Each row is a point on a tangle of strands that fork, close into loops and nearly touch. The rows are in no order.
Two points are linked if the straight distance between their rows is under 62.1. Some points are linked to none.
j812: [ -2  -1  26   9  -5 -19  17  -2 -42  17  22  -7  -3  20  13  23  13   4
 -19   8  25  29   7   4]
j522: [ -2 -19  14   4  14  17  -2   4 -33  -9  22 -11   9   7  33  23  -2  -7
  13  30  24  12   1   7]
j815: [  0  13  -7  -7 -20  -5  -3  11 -31  -5  19 -12   4  -2  11  -1 -16   7
  22  19   5   0 -24  17]
j39: [  0  12 -20  -2  -5   8 -26  -5  -2   5  -4 -13  -8 -21   9   6 -36  56
   0  12  14  -7 -30 -29]
j222: [ 23 -23  14  19   7 -14   2 -19  20  -2   8   0  -6  -7 -11   3   2  26
  -8 -22   4  -4 -15 -45]
j641: [  6  -2 -18   3   4   1 -21  -3  27   9   4 -12 -13 -10  15 -16 -30  59
   3  15  25  18 -27 -42]
j513: [  3   0 -24   5 -16 -14 -25  31 -12   0  16 -19   6 -19  12  36 -30  28
  15  25   3  27 -17  -7]
j997: [  5 -42  10  -5  28  15 -24   0 -23 -21  -6  -4   0  -3  20 -16   8   2
  18  12  21  -5  18   5]
j118: [ 15   9  27   6 -10  -6  15  -9 -22  25  26  -2   9  15  -9  35 -13 -19
 -21   1  -9  -3   1  11]
j979: [ 32 -10  16   7   7 -19  19   9 -14  20  23 -10   3  19   6  23 -21  13
 -19   6   4  24  18  13]
j307: [ -7 -14  24   0  11  34 -19 -11 -28 -18  -2 -17  -9   2  25   6   1  11
  20  28  15 -13 -24 -13]
j233: [  8  34  -7 -24   7  13 -21   5  15   3 -14  -6   4  13  23 -18 -25  34
   1  10   2   8 -41 -15]
j232: [  9 -32  -4  12   0 -24   2   5  -1 -14   1   8  15 -16   9  13   6  12
  16 -20  10   3  28   5]
j718: [ 33 -24   9  -6  10 -10 -10 -14   3   4  -7  14  -9   8 -38 -23  -9  -6
   3 -13 -29 -19  13  12]
j923: [ 13  -1 -19  19  -3   7  26  -6  18  25  13   9  -7  11 -34  33  -3 -41
  -9  22 -39   6  11  26]
j428: [  1   0   3 -13  22  17  -9  20   5 -24 -21  -5 -21  16  22 -14  13  19
  37  13   6   4 -11 -13]
j995: [ 15  -5  14   1  -1 -11  22  -5  -4  32   5  11   4  10 -25   8  -8 -19
 -12   6 -21  12  47  31]
j632: [ -6  25 -28  15 -13  -3   6  29  -9 -15   2 -15 -25   8 -13  25   6 -12
  13  11 -17  14 -13  20]
j435: [ -5  -3  23 -16  24  36 -11  -9  -3   1  -8 -21 -28   1  36  -9  -3  16
   7  33  28  -7 -17 -29]
j542: [ 24   8  -1   2   4  -7  -1   2  10  -7   9  -1  -6 -11  -6  29 -10  15
  12 -14 -17 -19 -13 -28]
j196: [ 16 -14  23   2   0  -5  16  -2 -14  28   6   1  -2  22  -8  14 -23  14
  -2  -5  -8   4  42  25]
j523: [ 10  49 -18 -10  -1  18 -22  20   8   1  -3  -7  13   8  -4  -5 -19   9
  -1   9 -16   4 -46 -14]
j559: [ 18  20   4   3  -6 -14 -13  12  21  -2  11 -10  -1   3  -5  47  -2  12
  27 -13 -36   5 -22 -23]
j6: [  8  18  -7 -13  32  29  -6  11   7   0 -24  12   1  -2  13   2  -7  15
 -16  -4  20  -6  -9 -31]
j633: [  8 -21   2  24  24  -1  -9   2   0 -10  -1 -11 -16  10   8  -9 -11  47
 -29  -9  27   7 -14 -28]
j630: [-18   2   5  -6 -14  -5   9   8 -28  -6  27 -10   2   5  20  -4  16 -22
  24   9   7  -4  25  29]
j464: [ -9   5  -9   4   0   4  19  14   4 -11 -20  28  33  -1   1  13   6 -15
  16  -4  -3  15  17  18]
j62: [ 10  -3 -25  16 -19  20  14 -13  10  11  14  -1  -8  16 -35  19 -13 -22
   3   4 -45 -14  -6  18]
j370: [  1 -14 -11 -11   2   1 -25  -1  -9 -18 -22  -2 -11  12  21 -24 -23  43
  19  28  18  11 -27   3]
j956: [ 24   3   6  -1   5 -29  -4  12   1  -2  31 -14   7 -16   6  14  -3 -23
  -7 -15 -13 -25  -2   5]
j959: [  7 -24  11   6  -2  -7 -19 -22 -24  -2  23   6  28  -3   2  -5  -3  -4
 -18 -19  21  -4   5  -5]
j916: [ -3  14  18   7 -16  -7  22  13 -24  17  14 -11  -1  26  19  32  -5  27
   3  14  12  38  -8  -1]
j569: [ 18  11  22   4 -25 -18  12   1 -25  21  19 -12  -6  13 -13  36 -23   6
  -4   5 -16   9 -22   6]
j827: [ -9  19  10 -29  14  24   2   4   3  13  -1 -17 -43  -1  27 -24 -10  -4
   9  34  32  -5 -15 -15]
j29: [-13  -3   7 -13  28  36  -8  21  -5 -12  -8 -14   0 -13   8 -22  22 -43
 -16  16   3 -17   1 -11]
j110: [ 19   4  -4  -7 -15   0  10  -3  14   8  12  -7 -10  13 -17  -3 -27   6
  31   3 -46 -29 -12  12]
j957: [ 19   7  -7  -4 -12 -13  10  -8  16  -1  27  -8 -21 -10 -20 -13  -4  -9
  17  -7 -37 -39   7   3]
j483: [  4   6   7  -4  -9   3   7 -20  10   4 -14   8  -9   3 -15 -17  -2  11
 -10 -17 -14 -38   8   4]
j825: [  3  28  -3   8 -17   9   1   8  -4   1 -15  -6 -18  26 -23  28 -21  17
   7  -9 -28   5 -17   7]
j539: [ -9   6   3  -6  -8   7  17 -19  34  11 -33  10 -33  -4 -23 -28   7   8
 -14 -18  -7 -19  16  -5]
j635: [-18  -2 -28   4  -5  33  10  -7  16   0 -36   2  -4  -3 -26 -27  12  -1
 -38 -16  -3 -10   1   6]
j652: [ -4 -24  23  -7  11   8   4   0  12  18  -1 -13  21 -19  11  -4 -13  20
 -19 -29  -3 -23  25 -20]
j862: [ -7  -6  23 -19  15   3  11  -5  17   8 -13  -3 -34  13  38 -23   4  19
  -3   7  50   8  -3 -23]
j98: [ 24 -12   8   3  11   2   2   4  15   3  -9  13  12  -3 -10  30 -11  -1
   4 -17 -26 -16   3  -7]
j283: [ -1  11 -34   7 -18  -2   9   4  14 -27  15  -8  -4  -6 -13 -17  29 -30
   4  -8 -19 -17 -19   7]
j987: [ -2  26   2  -3 -48 -12  -6   9 -28  13  15  -5   8  -3  -2  17 -20   7
  10  33   6  24 -37  11]
j972: [-26   6   0 -23   6   1 -11 -13   8  21 -24  -3 -21 -24 -25 -41   1  -7
 -26 -20   6 -17  47  -1]
j565: [  7  -2  14  -5 -17 -40  -4 -30 -26  17  17   9  10   9 -11  -6  18 -12
  -7   3  19  28  42  14]
j342: [ -1  21 -13   4  -7  13   0 -14 -21  -5 -21  20   7  24   9   7 -21  31
   7   5  10   3 -18  25]
j971: [  4  24   6  -1 -28  -3  -4  -1  -1   5 -12 -11  -8  21  -4   9 -24  42
  15  -2 -19  -2 -29   2]
j314: [  5  19   4 -10   7  -2  15  -4  26  12 -26  17 -45 -10 -14  14  -2   0
   4 -17  33   6  -2 -31]
j162: [ -1 -18   4  19   8  -5   2   5  -9 -14  35  -9  10   6  35  27   1  -2
  25  32  22  33 -15  -6]
j737: [  0 -17   3  17  -1   1   8  -3 -16  -5  -9   1   3  32  17  15 -10  50
   6  -7  20  21   2   6]
j557: [ 12  49 -13 -14  10  14  -9  14  18   6 -11  -4 -20  -1 -10  -4  -7   3
 -13   1   3   2 -39 -27]
j433: [  6 -31  21  -2   1  -4 -12 -25   0  17  15   4   2 -16 -17   3  -1  -8
   1 -20 -22 -36  21 -18]
j361: [-10   2  18 -14   3   8  21  18  21   4 -16  -5  15  -2  19 -20   0  19
  -8 -21 -13 -20  23  -8]
j195: [ 21  20  -9 -13  -9   6  -2  -6  16  15   2 -11 -10  11 -10 -23 -37  26
   5   9 -31 -28 -20   5]
j553: [-23   4 -13  -5 -19  13 -13 -20 -20 -19   3   5   9  10 -11 -45  15 -28
  -3  -3   5 -16  10  29]
j638: [-18 -27 -17   5  -5  29   5 -14  27  12 -36 -11   3 -12 -48 -26   6  -4
 -33 -22 -33   0  14  10]
j870: [ -4 -17  16 -23  16 -19 -29   9 -14  -4   6 -10  20 -19   3 -37  20 -29
 -16 -13  10  -8  15 -13]
j401: [ -8   4  19  -6  -5  11 -17   2 -46  -9   0 -15 -12  24  17 -18  -2   3
  -7  15  16 -12 -25  17]
j496: [-18  42 -31 -12 -21  17  -9   6  14  -6  -8 -14 -23  -1  -5 -20  -5  22
  14  16 -11  -7 -30 -10]
j151: [ -1 -16  -2   4   7  11 -25 -10 -17 -22  11 -10  -2 -17  21   2  -2  20
  27  25  19  -2 -34 -23]
j601: [ -1  -6   6  -3  30  14  -8  18   2  -5 -19   9  18 -17  16  20   7   5
 -20 -18  17  -6  -7 -37]
j536: [-18  11 -14   5   0  40   5   9 -14 -20  -4   8   7  12   4   7  14 -31
   7  10   1  -5 -13  14]
j225: [-14  11  -5   5   2 -41  -9  -3  -4   8  15  11  -2 -26 -12  24  32 -50
  -1   9   4   6  33  27]
j296: [ 15 -15   8  32  14 -12   2  12  20  -1   7   0  24  13  13  53  -5   8
 -10 -17  -1  24  -5 -19]
j801: [ -3  -9  -3   2  -7 -18   0   8  -8 -24   9  -2  -8 -19   4   4  23  -1
  29 -21  -4 -20  21   4]
j95: [-23 -19   5 -13   7 -13  -6  12   2 -18   0   0  -1 -34  18 -15  31  -9
  22 -17   4 -18  28 -10]
j587: [-17  22  -1 -12   6  13  17  -5  34  10 -32  22 -37   0   3  -7  -9  -2
 -10 -11  35   3   6 -12]
j346: [  2   7 -12  13 -11   6 -27   5  11  -3  13  -5  25   7  19  26 -23  47
  23  -5  -3  35 -31 -27]
j701: [ 16 -17   1  12   6 -21 -12 -18 -19   6  40   3  24  -8   5  20  -8 -13
 -20  -2  23  11  16   8]
j84: [ 12  16  17  -3 -12  -8   8  -9  15  -2 -17  -5 -18  25   7 -15  -6  43
   5 -14  -8 -10 -24 -10]
j592: [ -8  12 -36   3  -1  21  19   7  45 -15 -29   7 -15   9 -16 -22  22  16
  10 -12  -8   0   6  -7]
j889: [ -3  30 -25  -7  -6  13 -39  30   9 -23 -11   2  -7  -3  -3   2   1   2
  35  23 -18  25 -39  -6]
j939: [ -5  22  -7 -24  10  15   3  18   1  -3  13 -17 -20 -12  30 -18   1   9
  24  17   9 -18 -15 -26]
j176: [ 13  21 -19  -9  -3 -14  14  10  28 -12  15 -11 -20 -14 -10 -22  13 -11
  11  -6 -16 -18 -13 -10]
j23: [-16   1  13  -6  19  46  -9  13 -19 -12  -9   0  22   8  23 -10   6 -29
  -2  16  12 -19  -6   4]
j468: [ -5  14 -27   5  -1  -1   9  11   6 -21  22   5  11  -1  11   5  20 -48
  23  29  -5   7  -8  36]
j573: [ -3   7  15  -6  10   1  11  23  28   3 -13   0  14 -19  -9  -1  13 -31
 -26 -22 -25 -15  -5 -23]
j799: [-11  31 -16 -18  10  14  -8  -9   5  -2 -35   4 -38  12  27 -35 -16  32
  -2  28  15  -4 -18   4]
j338: [-24  16 -11   6 -10  44  -4  -5 -23 -23 -10  -9 -14  22   4 -13   7 -11
   8  27  -2 -14 -29  14]
j326: [-25  22  -3 -13  10  32  -1 -22  -3   0 -23  13 -36  -7  10 -28  10 -12
 -14  10  31 -21  -7 -12]
j577: [-11  -9  15  -1 -13 -13   2 -27 -31   9   3  18  17  18   7 -13  13  -1
  -2   6  31  26  36  23]
j400: [ -1 -11  17  -4 -14 -13   7  -6 -11 -10 -14  19  31  13  -6 -27   8  -8
  -2 -20   2   9  12  26]
j81: [-20  13  15 -23  -1  14  28  10  32  10 -23   3  -1  -8  13 -36   8  -1
  -8 -14  10  -1  11 -14]
j554: [ 16  -1  -5   0  19 -20 -12  29  -3 -18  12 -15   2  -7  25  17   0   3
  14   5   1   7 -28 -11]
j264: [  1 -17  43  10 -11  -7  23   0  -2  11 -19  12  12  30 -14  28   6  -6
  -7 -22 -19   9   4   6]
j848: [ 15  -8   0  15 -25 -31  -2  -1  12   5  38 -19   6  -7   7  34 -25  26
  25   1 -19   2 -22 -17]
j337: [ -1  13  -5 -21  13  10  -6  -1  -8  -3   6  -2   1  -5  15 -37  -5   7
  -7   0  18 -26   4   6]
j915: [-24   9 -11   2  -6  18   8  13  -9 -20 -18  -7 -35  13   3 -11  24  15
  18  -3  -2 -16   1   3]
j50: [  5   9   9  -8  -3   7  30  -8  52  27 -27   8 -42  21 -22 -17  -1   1
   5 -12 -17  -5   7 -14]
j775: [-16 -11  -1  -2   7 -13  10   6  -8   0  -4  20  32 -22  11   6  12 -29
  10  11   7  26  38  30]
j890: [ 17 -20  18 -17  13 -20   7  12  19  -4 -16   7  20  -3   6 -37  10   9
 -11 -24   6   4   8  -5]
j534: [ -1 -24  10  17  -8  -7  20 -19 -21   2   0  21  13  18  10   4   2  27
   0   0  29  31  22  16]
j838: [  4 -18  20   2  -8  -7  -2 -32   0   1  -7   9   5   6  -1 -15  -5  32
  -5 -25   4 -24   4  -4]
j249: [  7 -54  33  -2   5  -3   6  -4   2  19  -5  22  -2  27 -11  10  -1 -12
  14 -15 -37 -11 -12  -8]
j640: [-17   1   3   2 -14 -10   9  20 -12 -27  19 -13 -12   2  22   0  27 -12
  40   0  -3 -15   7  14]
j650: [  6  13  -7 -16  11  12 -42  38  -4 -15 -12 -12  -5  -1  12   7 -10  13
  26  23  -5  23 -38 -22]
j839: [ -6  -8  30 -21  -7 -17  -7 -31   9  16   8   1   1 -11   2 -43  13  -3
 -24 -24  33  -9  10 -24]
j963: [ 27  -3 -14   6   0 -48  -1  -9   5   0  29   9   2 -20   1  33   3 -10
  18  11   2  11  12  20]
j770: [-16  -6   1  -6 -11  19  12 -14  30  19   2 -13  -5 -25 -27 -24   6 -16
 -12 -18 -36 -33  25  -9]
j622: [-29 -12 -17   6  -1   8   2   2 -11  -8  -4  10  17 -13 -12 -10  26 -53
   2  19   3  29  29  40]
j73: [ -7 -13 -20  17 -15   5  16  -5  13  13   5  -4   2 -10 -42  21   5 -41
 -14  -6 -34  -1  30  31]
j978: [  7  19 -25   7 -10  15   9  -7 -21  -1   4  10   5   8 -20   3 -15 -12
  -6   2   0  -9   5  34]
j864: [  2  16   0  -5  -1 -36  14  -1 -19  18  17   8  -7   5  -6  -7  27 -17
  -3  19   4  26  49  30]
j672: [ -5 -21  -1   6   8  15 -12  -1 -18 -20  -6   0  -3  24  33  -4 -15  43
  26  19  25  14  -9  10]
j231: [ -8 -35   5  22  14   6 -17  -8 -24 -16  12 -10   0  10  17  -9  -4  28
 -17  -5  37   2  -2  -7]
j263: [  4 -20  25  -9  17   9  13   7  27  23 -28   8 -14  -5 -24  -6  -7  -9
  -9 -16 -32 -18   9 -21]
j403: [-21  23  -3  -8  11  47 -11 -11  -7 -11 -15  -7 -22   4  12 -27   2  -6
  -1  32  14 -24 -27  -3]
j846: [ 12  28   8   2 -25 -30  10   3 -24  20  18  -1  -1   1  -7  35  -4  -2
  -7  29  -4  30 -29   2]
j561: [  9   1  15 -22   5 -16  -3  -6  -1  -3  15  -2  -4 -18   3 -32  24 -23
 -13 -13  24 -15  -4 -20]
j986: [  6  14 -44  12 -18  29   9  -4  -1  -9  -3  -7   4  22 -27  -6  -6  -2
 -21   1  -9  -2 -12  35]
j904: [-32  -3  -8   9 -18  21  14  11   8  -9 -11 -20   1  -6 -21  -5  39 -31
 -31 -23 -18  -8 -11  -4]
j212: [  3  15  -1   5   9   9   9  30  17  -9 -10   1  24   9   0  11   3 -26
 -17 -16 -20   0  -6   1]
j189: [ 28 -22  -3  21  11 -23  17  -9   9  16  13  17   2  -6  -4  46 -12  15
  10   9  -1  24  32   4]
j317: [-15 -20 -29   7 -15  14   3  -5   9   0 -11  -9  14 -11 -42 -10   8 -23
 -28 -17 -30   0  27  30]
j820: [-32  -9 -14  -3   3  29   4   7  -2 -18 -17 -10 -29  -3   2 -35  25   1
   5   0   3 -24  27  12]
j27: [-24  25 -12 -15  -6  19  13 -25  20  10  -7   7 -26  -9   7 -38   2 -11
 -15   1  27 -24  10   1]
j999: [ -6   5  17 -14   3  -3   8  -1  15  -1 -21   2 -26  26  29 -30   7  38
   6  -6  22  -3  -8 -13]
j586: [  3 -24  16 -11  32  21  -8   8   1 -20 -22   3 -14  -4  22 -19  21   5
  22  16  20  -7  10 -17]
j463: [  1   3   2   6   7 -26  15   7  -1   7  31  -2  18   8  40  26  17 -12
  17  33  17  27  -3   7]
j642: [ -1  -3 -17   3  12 -16 -20  30 -15 -16  16 -16  -7 -22  23  41 -10   7
  29  29   7  14 -20  -2]
j72: [  4  12 -35  -4  15  19   5  15  20 -24 -26  19   1   3  -1 -22   5  15
  20  -5  -3  -3   7   1]
j749: [-29  -5  -9  -8  -6   2   6   6  22   0   3 -18   9 -43 -15 -27  17 -25
  -8 -25 -32 -18  27   2]
j371: [ 16  -4  17  -3   4 -12   9 -18  18   9  -6   9 -28 -18 -11  10  13  10
 -10 -19  23  -8 -10 -50]
j423: [ -5 -37   8  43   0   1  -5 -28  -9  -8  25   3  25  -4  -7   2 -12  16
 -23 -22  18  -3  13 -16]
j819: [-18  12 -41  11 -18  41   6 -20   8  -8 -15   4   3  17 -12 -22  10   1
 -27  -1  -1 -19 -14  21]
j408: [  7  -7  12   4   4 -11  22  -9  14  41   8  18  -2   0 -24  24   2 -42
  -7  25 -40  10  33  25]
j930: [ 17 -23   6  10  13 -14   8   2   6   8  -9  18   8  -9 -17  44 -14  -6
  10  -8 -18   3  30  12]
j914: [ 13 -31   6  40   2  -4  -5 -21  -5 -17  17   5  12   7 -12  14  -7  18
 -18 -16  12   3 -23 -26]
j449: [  9  34 -23   4   0  21   9  34  14  -3   3 -11  12  28  -5  21  -9 -20
 -14   0 -23   7 -14  15]
j676: [-34 -11 -28   3 -13  10   4   2   7 -14  -4 -13  -8 -25 -19 -32  29 -13
   4 -18 -11 -18  33  12]
j591: [ 21 -31  41   7  -7 -12  10  -9  11   7 -15   6   3  38 -10  14   1  12
  -2 -25 -27  -5 -17 -21]
j578: [ -7 -26  19   5 -12 -19   1 -20  -4  16  20   6  34 -25  -3  22  -6 -10
   1 -16  -8  -2  38   4]
j729: [ -4 -17  19  -4   1  -9 -22 -32  -7  14  19  -4  18 -16  -1 -21   3   1
 -27 -29  17 -26  14 -27]
j490: [ 15  12 -22   2  12   7   0  14   4 -20 -21  20  12   9  -5  18  -6   8
  14  -6  -4   7  -3   7]
j210: [  9  10  18  13  -7   2  17  18   1   7 -13  -3 -11  29 -20  40  -3  -4
  -1 -19 -33  -1   3   3]
j768: [  8 -23  17  18 -15  -3  11 -27   0   2  -4   6   0  32   6  14 -16  49
   8 -17   1  -4  -1   1]
j656: [  9 -19  11  -7  -3 -13   2  14 -16 -25   9  -4   3  24  26 -24  10   6
  29   6  11   9  -7  20]
j140: [-10  -8   9 -18  18  -5 -24  -5  -2  16 -15  -5   2 -37 -25 -22  -7 -11
 -23 -25  -9 -22  43 -11]
j714: [ 22   5   5   0 -15 -13 -13  15  19  17  27 -20   4   2   0  41 -35  16
  24   5 -43   5 -27 -16]
j603: [ 18 -35  16  12  -6  -5  -7 -38  -3   7  28   5  -8  -8 -14  14 -10  11
  10 -12 -18 -34 -15 -29]
j194: [-15 -11  28  -3  -4 -19   0   1 -29  10  -4   7  32  -3   0   9   9 -29
 -23 -12  13  23  20  12]
j218: [  4  30 -25 -13 -16  -1  -2   1  14   3  -7 -14 -39 -10 -12 -28 -23  31
   4   9 -13 -19 -16   4]
j788: [ -1  26  -9   5  -1 -16   9   4 -18   4  18  12   3  -8   5  32   9 -28
   1  20   8  12   1  19]
j984: [ 25 -16  14   2 -13 -25   1 -28 -11   3  -2  28  29  15 -18  -7  -4 -10
  -6 -11  10  13  11  23]
j47: [-19  -1  -4 -15   2   1 -28  -5 -13  -9 -20   2   8 -19 -34 -37  17 -31
 -28 -18   4  -5  13   2]
j934: [-12  29 -29  -7  -2  25   1  16  10 -19   4  -9 -11  -5  14 -11   7  -3
  26  11  -9 -19 -21 -12]
j647: [ -2  -7  -6   9   0 -47  -7 -11 -13  -2  24  13  -4 -23   2  32  25 -21
  14  10  22  11  33  15]
j969: [  0 -18  27  -3   2  -9   6   9  -6 -15 -29  12  22  28  10 -28  10  11
 -10 -18  11   9  -7   9]
j87: [  5 -16  -5   1  -7  23  12  -7  13  21  15   6  -7  18 -20  -3 -17 -18
  19   1 -51 -33   2  13]
j527: [-29   0  -9   0  -4   0 -20  -6 -24  -6 -17  11  25 -19 -36 -13   3 -35
 -14 -17  -3  15  30  22]
j302: [ 26   0  -2  -7  12  -9   5  23 -14   1   6  -8  12  16   7   9 -28  11
  -6  -2   0   4  -2  19]
j608: [ -8 -23   5  21  -1  -3 -25 -21 -26 -17   6 -14 -12  14  22 -25 -10  44
 -14  15  31   3 -33  -4]
j684: [  9 -15  -5  -1  18  -2 -18   3 -35  -4  33  -6  19  -6  25   6  -8 -17
  -4  15  26   4  10  12]
j662: [  3  28 -42   4   2  39   5  15  18 -12  -9 -15   6  29  -7 -12  -2  -2
 -18   2 -15   3 -25   6]
j488: [  1  36 -15 -13  29  41  -3  26  14  -1 -17  -3  -9  10   9 -10  -1 -10
 -25   7  10  -6 -21 -22]
j974: [ -6  18  -1  -6 -10  -5  -1  12 -35  -1  38 -23  -2  -2  13   4 -11  -6
   5   0   0 -21   6  21]
j921: [ 13   0  15   6 -17 -18  29   4   9   6  14   6  17  17   3  21  -3  -3
  21  -6 -20   6   6  15]
j242: [ 17   7   1   3  -5 -40   1  28   3 -11  29 -14   3  -8  20  16  -1 -12
  16   4  -9  -1 -15  15]
j975: [ 17  -3 -14   6  15   3  -8  -7  21  -2  19  -8  13  -9  18  -1 -15  39
   2  -1  15   0 -22 -47]
j717: [-29 -26  20   5  -7 -21 -14 -16 -11  -3  -5   1  38 -37   0   6   8  -6
   0 -33   0   2  24  -9]
j191: [ -1  16  -8  -7  18  19 -13  28 -13 -15 -15  -7  -6  22  21  13 -10  24
  24  10   0  15 -20  -4]
j742: [ 20  10 -12  -3   2  -7 -14  -7 -24 -12   7  12   8  -1 -23 -15  -7 -21
 -13  -8  -1 -16  -6  19]
j715: [  5  -4  31 -22  -3 -13  22 -26  33  25  -5  10 -15   0  11 -31 -10  -1
 -22 -18  37  -3   6 -13]
j954: [  7  22  21   2  -2  -8  16 -10 -28  32   8  13  16   5 -10  24  12 -27
 -36  11   2  17  18  11]
j716: [-15   9   1  -6  14  22   5  19   3  -4 -20   6   6 -16   2 -15  21 -29
 -22  -9   5 -15  -7 -19]
j968: [  6  19 -25   8 -14  -5  18  13  18 -16  20  -2  18   6  -1  -2  12 -32
  11  -2 -21  -8  -6  27]
j646: [ -3 -26  11   4  26   5  -4  -7   7 -11  -9  -4 -29   2  24 -20   7  34
  -8   4  46  10  -7 -36]
j546: [ 22   4  17   1  -8   6   3 -12   1  18   0  14   3  33 -24  33 -20 -14
  15   5 -42   4 -29   1]
j748: [  3  -2   0   5  24 -22   6  -5 -13  18  15  13  17 -15  24  10  29 -15
 -12  34  23  27  29   9]
j951: [  5 -15   8 -13  24  -1  -8  19   5  11  -2 -14  11 -32  -1  -8 -13  -4
 -18 -26 -14 -24  34  -3]
j116: [ -5  16  -2   1  20 -38  -4  -9  -2  25   5  15  11 -28   0  24  38 -31
 -24  29   8  12  30  12]
j744: [-14 -11  -6   0 -10  -4 -15 -17   0   5 -13  -1  21 -11 -51 -19  -9 -36
 -10 -21 -31   8  38  27]
j835: [ 14   6  -1   8  18 -23  25  -4   7  24  19   6  16  -2  26  28  14  14
  -5  36  11  34  16  -3]
j312: [  5 -14  -3  22  30   7  -8  21   7 -17   5   2  25   2  26  27   1  18
  -5 -12  11  15 -15 -35]
j134: [ -4  39  -8 -25   0   5 -15 -15  25  14 -20   3 -27   4  29 -24 -33  33
  -1  24  22  15 -24 -10]
j560: [  2  24 -21   0   8 -15  -6  20 -20   3  14  -2 -13 -22  11  46  -8 -13
  15  41   9  18 -13  14]
j604: [ 31  12 -13   3  10 -39  18   2  17  13   5  25   7  -7  -9  32  -1 -16
  17  14  -9  18  18  29]
j90: [-19   4  16 -25  -1   3  23  -6  35  15 -24  16 -16  -5  12 -29 -15 -14
  -7 -12  43   9  15   2]
j761: [  7  -7  33   1  -1 -24   6 -15 -10  34  -3  15  32  -1 -19  18  -1 -28
 -34  -1  -5  30  22  10]
j741: [ 16  -9   2  -8  16   0   2   8  27 -11 -14  12  20   9  19 -16   2  32
   5 -18   7   6  -1 -26]
j928: [-13 -15 -20   7   2  10  -2  17   0 -29   2  -2   8  -5  -3 -11  31 -56
  10  18  -6   6  11  31]
j291: [ 12 -20 -17  21   5 -16  12  -4   3  -9  13  15  15  -4  10  30  -8  25
  18  -2  14  23  18   2]
j845: [-13 -33  26   1  -2 -16 -17 -13  -9  22  13  -3  12 -26 -16  28  -8 -21
   2 -23 -29 -21  39   1]
j970: [ -2 -14  -1   3 -10  19 -41   5  -1 -16  14 -14  14  -9  23   1 -18  21
  30  40  13  20 -46 -28]
j481: [ 12  40  -1   9   4 -31  13   5  -7  21  10  11  -7  -1  -7  46  14 -17
 -10  27  -6  26 -15   3]
j817: [-17  13 -18  -9 -15  11  -3 -27   7  -5  -6   5 -10   6  -5 -58  13  -3
 -12  -7   3 -30   9  20]
j865: [ 14   0  -5   7 -11 -13  -8 -22 -30 -18  13  20  15  -8   1  13   5 -10
  16  10  20  12 -29   2]
j919: [-14  22 -24  14  -8  16   7  28   3 -24 -12 -13 -24  15 -12  17  18   4
  17 -13 -18  -1  -9  -3]
j596: [  2  13   8   7 -22 -12   3   0 -18 -15  -3  -1 -21   7 -18   6  11   6
   6 -19 -10 -17 -17   2]
j911: [ 21 -11   7   6  -3 -13 -10 -23 -11  -1 -14  24  12   7 -42 -10  -8 -26
 -16 -18 -14  -9  10  22]
j467: [  5  -7  -9  31 -26 -23   9  -8   3  13  45 -17   6 -13  -1  36 -28  29
  12  26   1  31  -9 -13]
j353: [-14  -8  -8  -6  13   9  -4   6   4 -14 -42  21   2 -21 -21 -24   8   5
  -8 -18   2  -3  22   6]
j214: [ -2  -1   4  30 -11 -22  21   4  -9  13  39 -17  -2   6  15  25 -10  29
   1  24  17  45  -9 -10]
j960: [-15   3 -30  14  -6  32  18  11  -4  -8  -1   2  22  12  -9  11  19 -46
 -22  12  -4  13  -6  25]
j605: [-39  -5  -7  10 -16  26   5   7 -12  -8  -9  -9  23  -3 -19  -6  35 -49
 -29  -8 -10   9  -5  20]
j519: [ -7  16 -16 -16   1   8 -33   7  -8  -8 -38  -4 -33   4   8 -26 -21  37
   7  32   8   4 -33   5]
j12: [ 12  11  28 -12  -6  -3  13 -15  36  18 -21   2 -31  27 -10  -8   1  25
   7 -17 -16 -10 -17 -35]
j774: [  0  11 -22  -9 -19   1 -41  23  -8   3 -10  -8   1 -21  -3  28 -31  35
  13  15  -2   9 -25 -25]
j396: [  2 -20   6 -10  19  -2 -23  10 -22 -22   2   1   9  -9   5 -21  17 -27
   3  -1  12  -8  12   8]
j37: [-34  -3   9 -13  -6  18  -1 -25  21  30 -20 -14 -19 -27 -39 -36  -6  -9
 -31 -20 -19 -19  34  -6]
j600: [-20 -32  21   0   2 -20  -2  -4   8  -9   2  -3  14 -38  16  -8  25   6
   2 -34   7  -6  17 -28]

A fork is a point with three links, a tip a point with one. Leave the first point through the second and follow the links. Name the first fork or tip that comes.
j632, j919 => j90
j701, j684 => j604
j839, j561 => j889
j81, j361 => j632
j151, j307 => j110
j176, j283 => j592
j601, j6 => j737

A tip is a point with one link. Name the tips that can be reached along the links from each point below, in the order of the rows.
j815 => j812, j956, j603, j194, j975
j963 => j632, j889, j604
j84 => j296, j249, j864, j608

Name the points in between on the shortest way along the links from the first point to the second, in order.
j715, j676 => j90 j81 j361 j652 j951 j140 j972 j37 j770 j749
j963, j314 => j647 j225 j116 j748 j835 j463 j162 j522 j684 j701 j959 j423 j914 j222 j371
j291, j481 => j232 j801 j640 j630 j974 j815 j987 j846
j864, j862 => j565 j577 j534 j737 j768 j838 j483 j539 j50 j12 j84 j999
j768, j6 => j737 j672 j370 j519 j799 j134 j233 j523 j557 j488
j930, j975 => j189 j291 j232 j801 j640 j630 j974 j815 j987 j846 j481 j788 j560 j642 j513 j774 j39 j641
